A landscape with many valleys, sampled at points; each row gives a point and its height.
A ball rolls from a point to the lowest of its 5 nearest points, and stops where none of them is lower. Distance is the straight distance between rows; heights are no part of it.
<1023> (h 0.85): 3 -2 8 -2 -5 5 10 -9 15 17 19 4 -6 15 2 -8 -40 21 -9 15 -24 -25 16 9 5 -8 3 -4 18 17 1 7 -25 9 -21 -27 35 -5 9 -1 -14
<870> (h 5.16): -12 -3 11 4 26 0 18 -6 -14 15 -17 26 23 -6 2 20 33 -16 14 -19 9 19 -1 -10 1 13 2 8 -22 3 -6 12 13 16 -14 10 -12 -12 -20 34 2
<814> (h 2.38): 2 1 -2 5 -7 5 4 -1 5 3 19 2 -13 1 -3 -3 -33 17 -13 0 -8 -27 7 10 5 -8 -3 0 7 6 2 0 -15 -4 -10 -22 27 0 13 -4 -11
<1017> (h 2.45): -4 8 24 5 4 7 17 -9 12 13 18 12 -6 5 3 1 -28 18 -16 -1 -29 -12 17 7 6 -2 1 -6 6 25 8 8 -15 9 -17 -18 44 -4 5 -4 -20
<553> (h 2.89): 2 3 -17 -13 20 -20 -14 -7 -22 0 -19 -3 6 -3 -1 -4 35 -2 7 -10 29 15 -36 -3 -4 -5 -1 13 -2 -10 -18 -6 9 -5 -4 20 -38 6 -8 23 18
<563> (h 2.77): -8 3 16 10 -23 -8 10 -4 13 -21 17 0 -21 -8 0 -6 -38 14 -33 -8 3 -33 12 -8 6 -10 -4 12 -4 -10 6 -20 -2 -9 -3 5 12 9 -3 -20 -1
<542> (h 3.66): -1 2 -10 -13 22 -19 -9 -8 -23 5 -22 1 12 1 -3 1 38 -2 9 -8 27 14 -28 -2 1 2 2 12 -3 -10 -15 2 6 -6 -10 15 -30 -3 -14 30 16
<1164> (h 4.29): 8 -14 -23 1 -13 14 -3 5 7 -6 13 -11 -12 0 -12 -7 -17 4 -1 1 3 -2 3 13 -13 -14 3 9 6 -7 3 -8 0 -10 6 -9 15 2 17 0 -4
<49> (h 2.27): -22 15 20 5 -7 -7 1 10 1 -21 3 1 -2 -16 3 -1 -9 0 -12 -1 1 -4 7 -5 -7 1 0 2 -3 -3 18 -22 4 -8 11 5 -1 0 -2 -14 4
<735> (h 4.92): -4 -13 -18 -12 16 2 -9 -5 -21 14 -22 0 20 8 -5 2 46 -1 11 -9 22 18 -24 2 -2 9 6 12 -3 -14 -16 15 7 -4 -13 14 -23 -9 -24 39 11
<1094> (h 3.05): 4 0 13 5 -28 -8 10 -12 13 -15 15 -7 -24 -1 3 -5 -43 18 -34 -5 -2 -34 12 -14 10 -15 -3 13 -4 -13 -4 -16 -5 -11 -7 1 13 9 3 -29 -10
<623> (h 4.30): -3 -2 -3 1 -9 4 2 3 5 -14 10 -4 -13 -12 -6 -6 -24 2 -9 -4 4 -9 5 0 -12 -14 1 9 -3 -9 5 -19 8 -19 11 -1 10 -3 4 -11 2
<80> (h 5.61): 16 -25 -26 -14 -21 9 -3 5 10 -8 6 -16 -13 6 -19 -14 -10 2 -3 -1 1 6 1 8 -25 -19 -3 10 2 -9 -5 -22 11 -18 10 6 7 -2 6 -2 4
<971> (h 3.16): -4 13 20 7 -4 2 10 -1 6 1 16 9 -6 -5 1 0 -23 16 -21 -5 -20 -17 12 4 8 0 -4 -11 1 14 10 5 -11 2 -11 -14 33 3 5 -5 -13
<1282> (h 4.14): -2 24 5 -6 11 -31 -5 5 -17 -8 -11 11 -2 -6 9 -1 13 -5 3 -6 14 5 -19 -10 -3 0 1 -1 -7 -2 -2 -24 8 0 3 23 -42 8 -9 2 17
<413> (h 3.94): -1 7 28 0 -15 -6 11 -8 21 1 25 0 -18 11 7 -8 -43 19 -24 0 -17 -38 21 -2 17 -9 -5 -1 -3 13 1 -10 -23 5 -21 -19 27 0 7 -16 -20
<168> (h 3.11): -10 11 20 14 5 10 10 -4 1 8 8 17 1 -4 8 11 -10 10 -10 -12 -31 4 14 0 7 7 -2 -13 5 19 12 16 -5 9 -7 -8 33 1 2 -11 -20
<16> (h 5.22): 4 -5 -12 -15 14 -14 -9 -5 -16 7 -16 -3 9 8 -2 2 33 -9 10 2 16 10 -17 -1 2 5 4 3 -5 -5 -18 9 4 -2 -1 12 -28 -8 -12 18 15
<1230> (h 3.55): 7 -8 -6 6 -21 1 6 -5 13 -5 16 -7 -24 0 0 -7 -37 14 -23 -5 0 -29 8 -1 0 -15 -1 10 1 -11 -5 -9 -5 -11 -7 -14 18 8 11 -20 -8
<306> (h 2.24): 1 3 21 -3 -6 0 11 -9 17 13 22 5 -10 9 4 -8 -41 23 -17 8 -23 -30 17 3 8 -7 -1 -6 5 17 2 3 -22 7 -21 -25 32 -4 9 -6 -16
<673> (h 2.01): 9 -14 -18 4 -17 5 -3 -8 12 9 21 -5 -15 14 -1 -15 -39 25 -11 8 -13 -29 7 11 1 -16 0 6 15 1 -6 1 -21 -1 -16 -25 22 3 15 -10 -15
<26> (h 4.83): -1 -5 14 3 23 -1 16 -5 -7 15 -13 23 16 -3 4 16 29 -22 15 -14 8 14 1 -12 5 13 0 3 -18 1 -1 14 12 15 -12 7 -10 -10 -15 23 4
<1163> (h 2.67): -4 7 8 10 3 11 6 1 -1 6 6 5 5 -4 -3 10 -10 11 -5 2 -19 -1 4 3 5 5 -1 -12 5 16 10 13 -4 0 2 -13 33 0 12 -5 -15
<129> (h 5.69): -21 28 29 -1 -4 -14 -1 9 2 -11 -7 9 2 -14 11 -1 8 -13 -10 0 -1 4 9 -12 -1 8 2 -4 -2 2 17 -20 9 2 4 11 -19 6 -9 -13 7
<922> (h 3.25): 10 -8 5 3 -32 -6 7 -15 13 -13 14 -13 -21 3 1 -9 -43 19 -31 -2 -6 -31 8 -14 2 -20 -3 13 -1 -13 -10 -14 -5 -12 -6 -5 14 14 5 -34 -11
<397> (h 4.00): -12 17 15 0 0 -8 -2 9 -2 -13 -3 2 1 -12 4 -2 2 -8 0 3 3 4 5 -6 -5 4 2 -6 -5 -2 9 -11 5 -5 13 1 -11 -5 0 -11 5
<489> (h 4.03): 9 -15 -24 -3 -10 21 -8 8 6 -7 9 -16 -2 8 -13 -3 0 3 11 9 3 12 -1 17 -10 -8 0 5 1 1 -1 0 -2 -1 16 -3 7 -3 16 4 -3
<678> (h 4.23): 3 -10 -21 -14 10 -11 -11 -5 -13 -2 -12 -12 3 10 1 -4 30 -3 11 -1 16 16 -23 5 -9 -3 4 9 -3 -5 -20 4 1 -1 5 17 -33 -6 -3 9 17
<1013> (h 2.98): 2 21 2 -7 22 -30 -6 -1 -23 -2 -19 10 2 -7 7 0 22 -5 3 -9 24 8 -27 -7 -1 4 0 4 -8 -4 -7 -15 9 -2 -2 21 -40 7 -11 17 23
<309> (h 2.62): -15 12 17 11 -12 -4 7 5 8 -15 14 1 -12 -13 -2 -3 -24 12 -26 -8 -3 -23 11 2 6 -3 -3 -1 -4 0 14 -8 -2 -7 -4 -4 17 4 1 -11 -3
<1260> (h 7.00): -3 15 12 -8 8 -18 -2 0 -6 -1 -12 2 7 -4 5 4 15 -13 7 4 4 7 0 -9 0 8 1 -7 -6 -3 0 -5 7 1 8 6 -25 -7 -5 -2 11
<773> (h 5.30): -2 33 21 -5 17 -32 -2 4 -16 -2 -14 24 4 -8 10 6 24 -8 -5 -14 15 12 -13 -11 8 11 5 0 -6 3 5 -21 13 5 -5 27 -40 12 -20 16 22
<91> (h 5.36): -7 34 20 -6 8 -28 -6 5 -9 -5 -10 17 0 -5 12 1 15 -10 -5 -6 10 7 -8 -12 2 6 2 -4 -7 1 7 -25 11 5 0 24 -39 8 -17 2 18
<441> (h 3.99): 9 -17 -7 -7 8 15 0 1 -4 16 -12 -3 16 12 0 9 28 -13 27 4 7 8 -3 1 4 16 0 -2 -4 -4 -11 28 2 14 -7 5 -9 -4 -13 16 4
<1296> (h 4.77): 5 -5 9 7 16 7 13 -5 -2 16 -9 18 11 -2 9 18 23 -26 16 -8 4 11 4 -13 8 17 -2 -5 -14 4 2 19 7 20 -10 1 -5 -4 -9 11 -2
<1175> (h 5.62): 2 -10 -19 -8 -5 3 -9 8 0 -10 5 -14 -1 4 -9 -3 3 -1 9 4 5 13 -2 13 -16 -11 3 6 -8 -4 -4 -9 5 -10 18 6 -5 -7 10 -4 3
<144> (h 2.19): 1 2 2 2 2 9 -3 6 -1 -1 -2 -1 8 -6 1 8 4 -3 6 5 -6 3 4 1 5 10 0 -11 2 4 6 13 3 1 8 -9 9 -1 9 -7 -7
<123> (h 5.11): -4 4 21 2 19 -8 14 -5 -7 11 -14 23 10 -5 7 12 26 -24 6 -11 5 15 8 -14 8 13 1 -2 -14 -1 1 5 13 14 -8 9 -13 -6 -19 16 7
<693> (h 3.14): -1 5 10 4 -15 -5 5 -6 14 -6 21 -2 -17 2 0 -6 -39 19 -25 -5 -7 -36 15 -1 14 -9 -3 2 -2 0 0 -9 -18 -2 -12 -13 21 2 7 -17 -15
<1002> (h 5.13): 5 -15 -24 -13 1 -5 -15 1 -8 -4 -11 -16 4 15 -2 -5 24 -3 12 3 10 16 -11 9 -7 1 1 5 -7 -3 -19 7 -2 1 9 17 -26 -10 -2 4 11
<1302> (h 2.85): 8 -5 0 3 6 15 -1 2 1 8 -5 -3 13 2 1 9 11 -11 20 9 -4 8 1 -4 8 13 -4 -9 2 3 2 21 4 9 4 -7 6 1 3 -2 -5
<687> (h 5.41): -7 19 9 -3 9 -23 -8 5 -8 -10 -6 4 0 -2 8 -3 9 -5 7 0 7 7 -8 -9 -10 0 1 -3 -8 -4 -2 -22 8 -3 9 18 -35 -2 -5 -8 13
<1170> (h 4.40): -19 22 30 7 -4 -7 4 6 2 -9 -7 8 2 -16 8 5 8 -12 -12 -1 -6 4 11 -9 3 12 -1 -11 3 0 16 -5 7 6 6 5 -3 8 -5 -17 1
<531> (h 4.75): -12 29 13 -6 1 -22 -9 10 -6 -14 -5 6 -3 -7 9 -2 5 -7 -2 -5 5 5 -5 -12 -12 0 4 2 -8 0 8 -33 9 -5 8 18 -36 5 -8 -12 10
<1242> (h 4.33): 7 -22 -33 5 -10 19 -2 -6 14 9 17 -10 -9 20 -4 -17 -24 19 -1 14 -16 -10 1 22 2 -13 1 -1 30 3 -1 5 -29 4 -9 -22 26 2 15 8 -13
<796> (h 4.62): 0 -1 -11 -13 8 -15 -11 2 -11 -5 -11 -7 3 2 0 2 16 -8 11 4 7 13 -11 0 -6 0 1 3 -8 -5 -13 -2 3 -6 10 9 -29 -7 -1 -1 13
<718> (h 3.71): -13 4 6 0 -9 -3 2 5 5 -20 6 1 -11 -14 -3 -4 -22 3 -13 -3 4 -7 5 -4 -17 -10 2 11 -6 -7 9 -24 9 -19 13 4 3 0 0 -13 6
<256> (h 4.82): 5 -18 -26 10 -1 35 0 -1 12 12 2 -15 7 20 -7 -10 -7 14 16 16 -16 8 -1 17 8 -3 -2 -7 32 10 3 17 -21 10 5 -7 28 -1 6 21 -19
<1122> (h 2.94): -3 1 7 15 10 15 6 -2 2 10 1 9 8 -5 8 11 2 -2 4 0 -20 6 5 -8 6 13 -4 -14 6 15 8 22 0 11 -2 -10 22 4 2 -9 -16
<610> (h 3.02): 1 -4 -2 5 -18 -3 5 -1 9 -14 14 -6 -20 -12 -3 -5 -31 10 -21 -4 7 -23 7 -3 -5 -14 1 11 -1 -12 2 -16 3 -18 2 -5 16 5 6 -16 2
<224> (h 4.39): -1 25 16 -8 19 -29 -2 0 -12 -1 -14 15 4 -4 8 2 20 -6 2 -6 11 7 -12 -12 4 7 1 -2 -6 0 -1 -15 7 2 -2 20 -36 2 -15 9 19
<83> (h 2.36): -2 5 6 8 7 11 10 -2 5 12 10 7 2 3 -1 3 -21 15 -6 8 -23 -5 6 6 4 1 0 -9 12 18 7 13 -11 2 -7 -18 38 0 10 -2 -18
<398> (h 4.80): -9 12 20 6 2 -3 4 2 2 0 -6 5 6 -13 8 7 10 -13 -3 0 -5 8 10 -10 5 13 -2 -15 -2 1 9 4 7 2 8 -1 -2 -1 2 -10 3
<676> (h 3.79): -13 11 7 -1 -4 -7 -5 7 -1 -17 2 -1 -5 -11 1 -4 -11 -2 0 0 4 1 1 -5 -19 -4 4 5 -8 -4 9 -22 5 -15 15 6 -11 -4 -2 -13 6
<977> (h 3.39): -13 15 19 10 -5 0 5 8 0 -9 4 4 -1 -12 -1 5 -8 2 -12 -2 -8 -4 11 0 2 7 -2 -11 0 5 14 1 0 -1 6 -10 16 2 7 -11 -5
<1259> (h 4.52): 12 -19 -15 -6 -1 24 -4 4 1 9 -9 -13 14 17 -3 3 23 -6 27 8 3 10 -2 9 2 13 0 -5 1 -1 -8 30 -6 17 0 5 -10 -2 -11 13 0
<217> (h 3.43): 5 -8 -19 5 -4 22 -4 3 4 4 10 -9 -1 7 -9 -4 -16 13 6 13 -9 -2 -1 15 3 -5 2 -4 20 9 8 10 -13 1 4 -17 28 2 12 8 -15
<709> (h 3.93): -16 20 25 6 -3 -3 1 8 3 -11 -1 4 1 -13 3 1 2 -6 -12 -3 -7 1 9 -4 2 9 -3 -9 -2 0 15 -6 4 -1 9 0 3 3 -1 -14 2
<798> (h 3.37): 10 -9 -17 -1 -4 19 -7 7 3 2 1 -15 4 9 -8 3 5 1 19 13 0 10 -1 15 2 2 1 -1 7 5 3 16 -6 5 11 -3 8 -2 9 2 -7
<978> (h 3.87): 10 -14 -17 4 -3 29 -10 5 6 4 2 -17 6 15 -8 -3 5 7 21 14 -5 11 -4 15 4 2 -2 -5 14 6 6 16 -10 8 9 -4 13 2 8 9 -14
<881> (h 3.62): -9 9 10 6 -2 0 -2 8 2 -11 3 -2 3 -13 0 4 -4 -3 -3 4 -1 1 6 0 -1 5 2 -8 -2 -1 9 -3 3 -5 13 -8 5 -5 6 -10 1
<815> (h 5.21): -10 17 29 10 9 -8 13 -2 0 5 -10 23 3 -14 13 7 22 -28 -3 -13 -2 16 16 -15 12 12 5 -5 -3 2 10 1 15 13 -3 9 -13 3 -13 -2 7
<338> (h 3.21): -13 10 18 22 9 10 10 -6 3 7 2 19 2 -8 13 15 1 -2 -5 -13 -25 5 12 -8 12 12 -2 -13 4 16 8 19 -3 14 -6 -4 20 4 2 -18 -18
<150> (h 3.82): 10 -13 -11 -2 -2 23 -7 4 2 5 -3 -13 13 12 -5 5 10 -3 25 12 -2 11 0 8 7 8 -2 -6 5 5 -1 22 -1 8 8 -5 3 0 2 4 -4
<946> (h 3.95): 5 -13 -21 7 -2 26 2 -3 8 11 5 -9 4 17 -8 -7 -13 18 10 19 -15 0 1 17 5 -5 2 -6 30 9 4 16 -19 3 -1 -14 32 1 10 14 -17
<249> (h 2.73): 5 -1 0 12 7 18 0 -1 0 10 -1 2 12 0 5 12 4 -6 10 7 -13 7 0 -5 9 13 -4 -14 6 13 6 23 -1 10 2 -9 17 3 6 -5 -13
<839> (h 6.62): 3 -13 -27 -15 -5 -2 -11 7 -3 -8 -3 -17 0 8 -8 -9 9 -2 10 4 1 18 -11 10 -21 -17 -4 6 -9 -4 -14 -13 9 -12 18 17 -17 -6 6 -3 8
<165> (h 5.08): 6 0 12 2 12 -2 7 -4 -3 11 -12 8 13 -1 8 11 22 -22 9 -1 -1 10 5 -13 6 14 -4 -8 -8 -2 0 14 8 10 -1 2 -9 -4 -7 4 6
<733> (h 4.70): 0 8 -6 -11 16 -23 -8 -4 -14 1 -15 -1 3 3 6 1 23 -7 8 1 16 9 -20 -2 -3 -1 0 2 -8 -5 -14 -5 6 -4 3 13 -37 -3 -7 8 19
<136> (h 4.26): 9 -21 -30 7 -13 26 -5 -3 14 4 12 -14 -6 16 -8 -14 -14 15 5 12 -7 1 -2 23 -1 -10 1 -2 28 3 4 3 -22 6 1 -14 25 2 13 17 -14
<1336> (h 5.42): -9 8 -1 -3 0 -7 -5 7 -3 -11 -1 -6 1 -5 0 -1 1 -5 8 6 3 9 0 -2 -11 -3 2 -3 -8 -5 0 -11 6 -9 16 3 -17 -9 2 -12 6
<668> (h 2.92): 6 -6 -14 7 -11 8 -3 1 6 -1 16 -5 -14 -2 -7 -6 -28 13 -10 1 0 -20 3 11 1 -12 1 5 7 -4 2 0 -11 -8 -1 -18 22 3 15 -5 -11
<1256> (h 3.44): 12 -18 -20 3 -22 9 -2 -4 12 -4 15 -9 -20 -2 -7 -9 -29 8 -14 -3 -1 -17 5 4 -9 -20 0 13 7 -13 -4 -14 0 -13 -2 -14 16 9 15 -11 -2
<48> (h 4.74): 5 -14 -12 -14 12 -3 -3 -3 -14 12 -16 -1 14 12 -2 2 37 -9 13 -1 17 11 -14 3 2 13 5 4 -7 -8 -16 18 3 3 -8 11 -21 -12 -20 28 11
<639> (h 3.38): 13 -15 -12 3 -25 0 0 -10 12 -2 14 -9 -20 0 -3 -11 -37 15 -18 -3 -4 -26 5 0 -1 -18 -4 9 5 -9 -6 -10 -6 -11 -7 -15 18 8 14 -18 -9
<401> (h 2.88): -4 0 0 9 -11 0 4 3 6 -10 15 -2 -13 -11 -5 -3 -28 10 -18 -5 2 -21 7 1 -1 -7 -2 2 0 -5 6 -8 -2 -11 1 -10 17 2 9 -9 -5
<626> (h 5.18): 10 -17 -16 -12 2 4 -11 0 -8 2 -12 -14 8 16 -1 0 28 -5 15 7 12 14 -7 10 -3 8 4 3 -3 -3 -16 20 -3 4 4 10 -23 -10 -7 12 11
<246> (h 3.46): 20 -19 -8 -3 -34 0 -2 -12 13 -5 11 -18 -21 4 -2 -11 -39 21 -23 1 -10 -29 6 -8 -2 -23 -3 12 5 -12 -15 -10 -5 -12 -9 -12 20 18 13 -32 -10
<625> (h 4.01): 25 -37 -35 -1 -30 14 -9 -8 20 2 12 -16 -18 11 -5 -20 -26 18 -12 3 -10 -15 2 8 -10 -19 -7 8 16 -10 -9 -7 -8 -2 -8 -15 22 13 15 -14 -6
<1114> (h 1.86): 6 11 -11 -9 14 -27 -13 -3 -23 -4 -14 3 1 -9 4 -3 20 -6 6 -13 24 10 -36 -7 -9 -4 -4 11 -5 -11 -16 -20 13 -3 1 25 -46 18 -2 8 21
<849> (h 5.92): 0 -5 0 -12 22 -8 3 -7 -18 13 -20 8 18 4 -3 8 37 -10 11 -5 18 12 -14 -4 2 10 4 7 -12 -8 -12 10 9 0 -11 12 -18 -10 -21 32 14
<981> (h 3.00): 2 2 6 0 4 1 -1 3 -1 1 -4 -3 10 -5 -1 8 10 -12 13 8 0 7 6 -3 3 13 0 -10 -4 2 5 11 4 3 11 -8 -2 -4 4 -6 0
<555> (h 3.50): 8 -6 -5 -3 4 9 -6 4 -1 2 -5 -7 10 4 -4 6 14 -7 21 10 2 11 0 3 3 8 -1 -6 -1 2 0 16 0 5 8 -3 -4 -4 1 -1 -1
<379> (h 4.61): 18 -29 -30 -7 -21 16 -5 3 14 -6 11 -15 -15 9 -17 -12 -15 4 -3 2 3 3 2 13 -18 -16 -2 8 9 -9 -3 -15 1 -6 6 -2 14 4 16 1 -1
<140> (h 6.24): -2 -2 -10 -8 -1 -3 -10 5 -4 -7 -4 -10 3 3 -3 0 10 -6 15 9 3 12 -2 6 -10 -4 3 3 -6 -2 -6 0 1 -5 17 5 -15 -9 5 -6 5
<657> (h 4.18): 5 0 7 -6 9 -2 0 0 -2 4 -10 -3 10 0 0 6 17 -15 14 5 2 8 2 -4 4 11 0 -7 -4 -1 -1 13 4 4 7 -1 -11 -8 -5 0 6
<327> (h 1.89): 2 -2 -1 4 0 13 9 -6 6 16 16 4 1 11 -3 -4 -30 20 -6 12 -25 -15 9 10 4 -4 5 -8 20 18 5 12 -17 1 -13 -22 38 -3 9 4 -15
<561> (h 2.97): 2 -2 -3 8 2 15 -2 5 1 6 7 -2 6 -2 -5 5 -9 8 2 9 -11 1 2 5 6 4 -2 -9 11 9 6 15 -4 0 4 -14 25 0 13 -1 -11
<298> (h 2.90): -6 7 7 7 -1 5 -1 8 -1 -6 6 -3 2 -9 -4 3 -12 3 -6 1 -5 -6 4 5 3 5 -3 -8 4 2 12 4 -1 -5 7 -14 18 -1 12 -8 -5
<821> (h 2.54): 3 -3 4 3 -17 -3 3 -8 14 3 23 -4 -17 9 2 -8 -45 23 -17 4 -14 -36 13 2 10 -12 -1 3 2 1 -6 -6 -19 -1 -17 -20 20 1 12 -21 -18
<594> (h 4.67): -7 -13 -7 -8 18 8 2 -3 -20 21 -21 8 27 4 -7 11 44 -4 16 -8 17 14 -14 -1 0 14 5 8 -13 -7 -17 18 10 2 -19 12 -13 -12 -26 43 8
<509> (h 3.28): -24 18 26 7 -7 -7 3 9 2 -15 2 5 1 -16 4 3 -4 -5 -20 -4 -7 -4 13 -4 0 5 0 -8 2 1 20 -6 4 -3 5 3 9 6 -3 -13 -2
<1090> (h 4.07): 7 -12 -11 -9 4 4 -6 4 -4 5 -9 -9 9 11 -4 4 20 -8 20 9 6 11 -2 5 0 7 3 -2 -7 -3 -8 15 1 3 10 3 -14 -10 -1 4 6
<797> (h 2.23): -11 5 11 9 -12 -3 7 4 7 -19 11 -1 -14 -12 -4 -4 -26 8 -25 -6 4 -22 11 0 0 -6 -1 5 -3 -5 10 -15 -1 -13 3 -2 13 1 3 -14 -4
<210> (h 4.93): -8 5 22 19 18 3 16 -6 2 9 -7 26 5 -10 14 15 23 -31 8 -18 -1 14 13 -14 16 14 -1 -5 -9 4 9 14 7 22 -12 1 -6 -1 -11 4 -5
<545> (h 3.41): -18 19 13 -1 -7 -14 -6 9 0 -21 3 4 -7 -12 6 -4 -11 2 -4 -7 4 1 -2 -9 -17 -4 3 9 -6 -4 16 -32 12 -13 10 15 -15 5 -7 -17 8
<146> (h 3.83): 26 -32 -25 -10 -35 6 -7 -7 21 -4 7 -18 -19 7 -12 -17 -24 10 -18 3 -2 -14 6 2 -13 -18 -6 10 13 -13 -7 -19 4 -14 -2 -8 19 9 11 -16 1
<348> (h 1.49): 5 -25 -13 -5 5 18 1 0 -9 22 -14 0 21 14 -4 9 37 -10 20 -4 14 9 -13 5 -2 15 2 1 -8 -8 -17 28 0 12 -15 9 -12 -7 -20 34 5
<1253> (h 3.84): -14 18 25 14 -2 -1 6 4 1 -4 0 9 0 -13 7 8 1 -1 -15 -9 -17 5 11 -2 6 9 -4 -14 3 9 14 9 3 6 2 -4 18 7 2 -16 -10
<1103> (h 1.69): 4 -7 -8 2 -5 8 4 -4 10 16 20 0 -9 16 -2 -11 -38 20 -6 14 -18 -25 11 12 2 -10 4 -1 18 9 -2 6 -22 4 -14 -26 30 -3 13 1 -16
<464> (h 5.06): 8 -10 1 -9 10 2 3 -3 -6 13 -10 1 13 5 2 8 23 -18 19 6 7 10 0 -5 3 14 0 -6 -7 -3 -6 19 5 8 -2 2 -13 -6 -8 11 7
<151> (h 4.50): 1 6 -2 -13 24 -22 -2 -7 -20 5 -20 7 9 0 1 4 31 -6 7 -4 20 9 -20 -6 3 5 0 5 -6 -6 -10 -1 8 -3 -6 14 -31 -3 -14 26 18
<389> (h 2.74): 1 2 1 13 9 17 7 -2 0 14 3 8 10 0 3 9 -7 7 4 6 -26 5 3 -2 4 6 -3 -11 12 18 7 23 -5 5 0 -11 33 2 6 -6 -17
<176> (h 6.28): -9 26 23 -3 6 -20 -2 6 -3 -5 -9 11 2 -6 12 1 15 -13 -1 -1 3 7 1 -13 1 8 4 -7 -7 -1 8 -19 9 3 3 17 -30 0 -11 -5 15
<308> (h 3.92): 1 -4 -9 4 -5 13 -5 9 1 -7 7 -11 -2 -5 -9 2 -10 2 3 6 0 0 3 10 -3 -6 3 0 2 -1 5 2 -1 -8 13 -11 13 1 14 -2 -5
<156> (h 4.53): 0 12 3 -10 18 -26 -3 -2 -13 6 -15 5 5 1 3 3 27 -8 7 -3 16 8 -14 -5 1 3 4 1 -8 -5 -10 -6 8 -3 1 14 -36 -3 -12 15 19
<254> (h 5.63): 2 3 8 -12 24 -14 7 -6 -14 8 -15 10 14 0 3 6 28 -13 8 -4 11 12 -7 -9 4 9 2 -2 -12 -5 -7 5 11 2 -6 13 -20 -8 -18 22 13
<848> (h 1.85): 3 3 -21 -13 7 -21 -14 1 -13 -7 -12 -9 1 2 1 -9 17 -1 6 -5 8 14 -26 -1 -18 -13 -3 7 -6 -5 -20 -16 11 -8 8 20 -35 2 0 -4 13
<395> (h 5.70): -5 17 29 0 8 -12 8 -1 -2 5 -15 18 6 -9 12 4 22 -23 -3 -3 1 11 9 -17 10 13 2 -9 -6 2 7 -4 11 9 0 10 -17 1 -11 1 12
<27> (h 6.25): 3 -9 -15 -13 -10 2 -5 4 4 -11 2 -10 -10 -5 -11 -8 -10 0 0 -2 0 4 -3 5 -26 -21 0 13 -7 -6 -4 -24 13 -21 13 6 -1 -3 2 -9 5
<1285> (h 6.00): -17 11 26 13 27 -4 18 -5 -6 5 -17 37 11 -9 8 15 31 -28 6 -26 7 23 9 -8 12 6 3 9 -20 8 9 2 16 21 -15 14 -16 -5 -25 25 6
<261> (h 2.96): 2 -4 -28 -12 12 -21 -14 -5 -19 -4 -18 -8 3 2 1 -9 32 -3 5 -9 23 14 -37 -1 -11 -7 -4 13 -2 -8 -22 -5 8 -6 -3 21 -40 5 -2 16 19
<492> (h 3.19): -3 6 17 8 -24 -9 12 -6 14 -12 21 -4 -22 1 3 -3 -41 18 -32 -6 -3 -38 13 -7 15 -11 -7 4 -3 -1 -2 -14 -14 -2 -11 -6 20 6 1 -22 -13
<985> (h 4.16): 13 -24 -34 5 -16 19 -7 -4 17 4 18 -12 -13 14 -6 -16 -23 16 -2 7 -5 -11 1 18 -3 -18 0 5 22 -1 -1 -4 -20 3 -5 -20 22 7 16 4 -9
<903> (h 2.99): 0 2 -2 -2 0 7 -6 6 0 -5 0 -7 4 -2 -5 5 2 -6 7 10 1 7 2 3 -3 2 1 -5 -1 1 5 6 2 -3 15 -9 3 -3 10 -5 0
<1280> (h 3.12): -3 3 0 10 -6 8 0 8 6 -4 14 -2 -5 -10 -6 1 -19 10 -9 1 0 -14 4 8 3 -2 -1 -4 2 2 8 0 -6 -8 5 -15 23 -1 13 -4 -10
<258> (h 3.01): 3 -2 7 8 8 10 4 0 0 10 -5 7 11 -6 7 12 11 -15 11 0 -10 9 5 -11 10 15 -5 -11 -2 6 6 20 5 10 0 -6 8 1 1 -7 -8
<1064> (h 4.09): 7 -15 1 -4 15 6 10 -1 -10 18 -12 9 16 6 0 14 31 -17 21 -5 11 11 0 -5 4 17 1 2 -15 -1 -9 23 6 11 -15 4 -10 -7 -17 26 5
<1110> (h 4.47): 5 -11 -13 7 3 29 -1 0 7 12 -2 -6 14 8 -1 3 -3 6 20 15 -17 5 -3 7 9 5 -2 -9 16 13 4 24 -8 8 2 -7 24 4 4 6 -17
<404> (h 2.71): -20 10 19 7 -16 -7 5 6 8 -26 10 3 -14 -14 2 -4 -26 8 -27 -6 7 -19 9 -4 -6 -7 -2 11 -3 -5 16 -22 3 -13 4 8 5 4 -8 -14 1
<257> (h 4.13): 11 -19 -30 4 -13 21 -6 5 11 -3 16 -15 -9 8 -10 -9 -16 10 5 6 1 -1 0 20 -6 -11 0 5 15 0 4 -1 -11 -1 4 -12 20 3 16 7 -8
<68> (h 3.26): 2 15 -6 -9 12 -27 -8 -2 -18 -4 -12 3 -1 -3 5 -3 18 -4 8 -5 15 8 -23 -6 -6 -3 -1 4 -9 -6 -13 -15 8 -3 4 21 -42 2 -4 2 18
<617> (h 2.35): 10 -15 -20 -6 -6 18 -11 7 0 -3 -2 -20 4 13 -8 -3 13 1 20 10 5 17 -4 15 -4 1 2 3 -3 -1 -8 13 -5 7 14 6 -9 -9 6 3 2
<1104> (h 6.02): -8 30 29 -4 14 -21 2 2 -5 4 -12 24 4 -10 11 4 22 -17 -5 -9 3 16 3 -15 11 8 5 -2 -6 3 12 -17 15 10 -7 22 -27 5 -24 8 19

Call two points neighbours if one is among the 5 nearest of the other. Go from one point of each pair to the other, from neighbour to neighbour, staying as low as possible. Name the highest point that can't be avoided.
<797> and <1114> => <531>
<49> and <348> => <1090>
<49> and <797> => <404>
<617> and <49> => <555>
<144> and <1023> => <389>

Where does a ball stop that starts at each point below?
<625> => <1023>
<246> => <797>
<1256> => <1023>
<1253> => <1023>
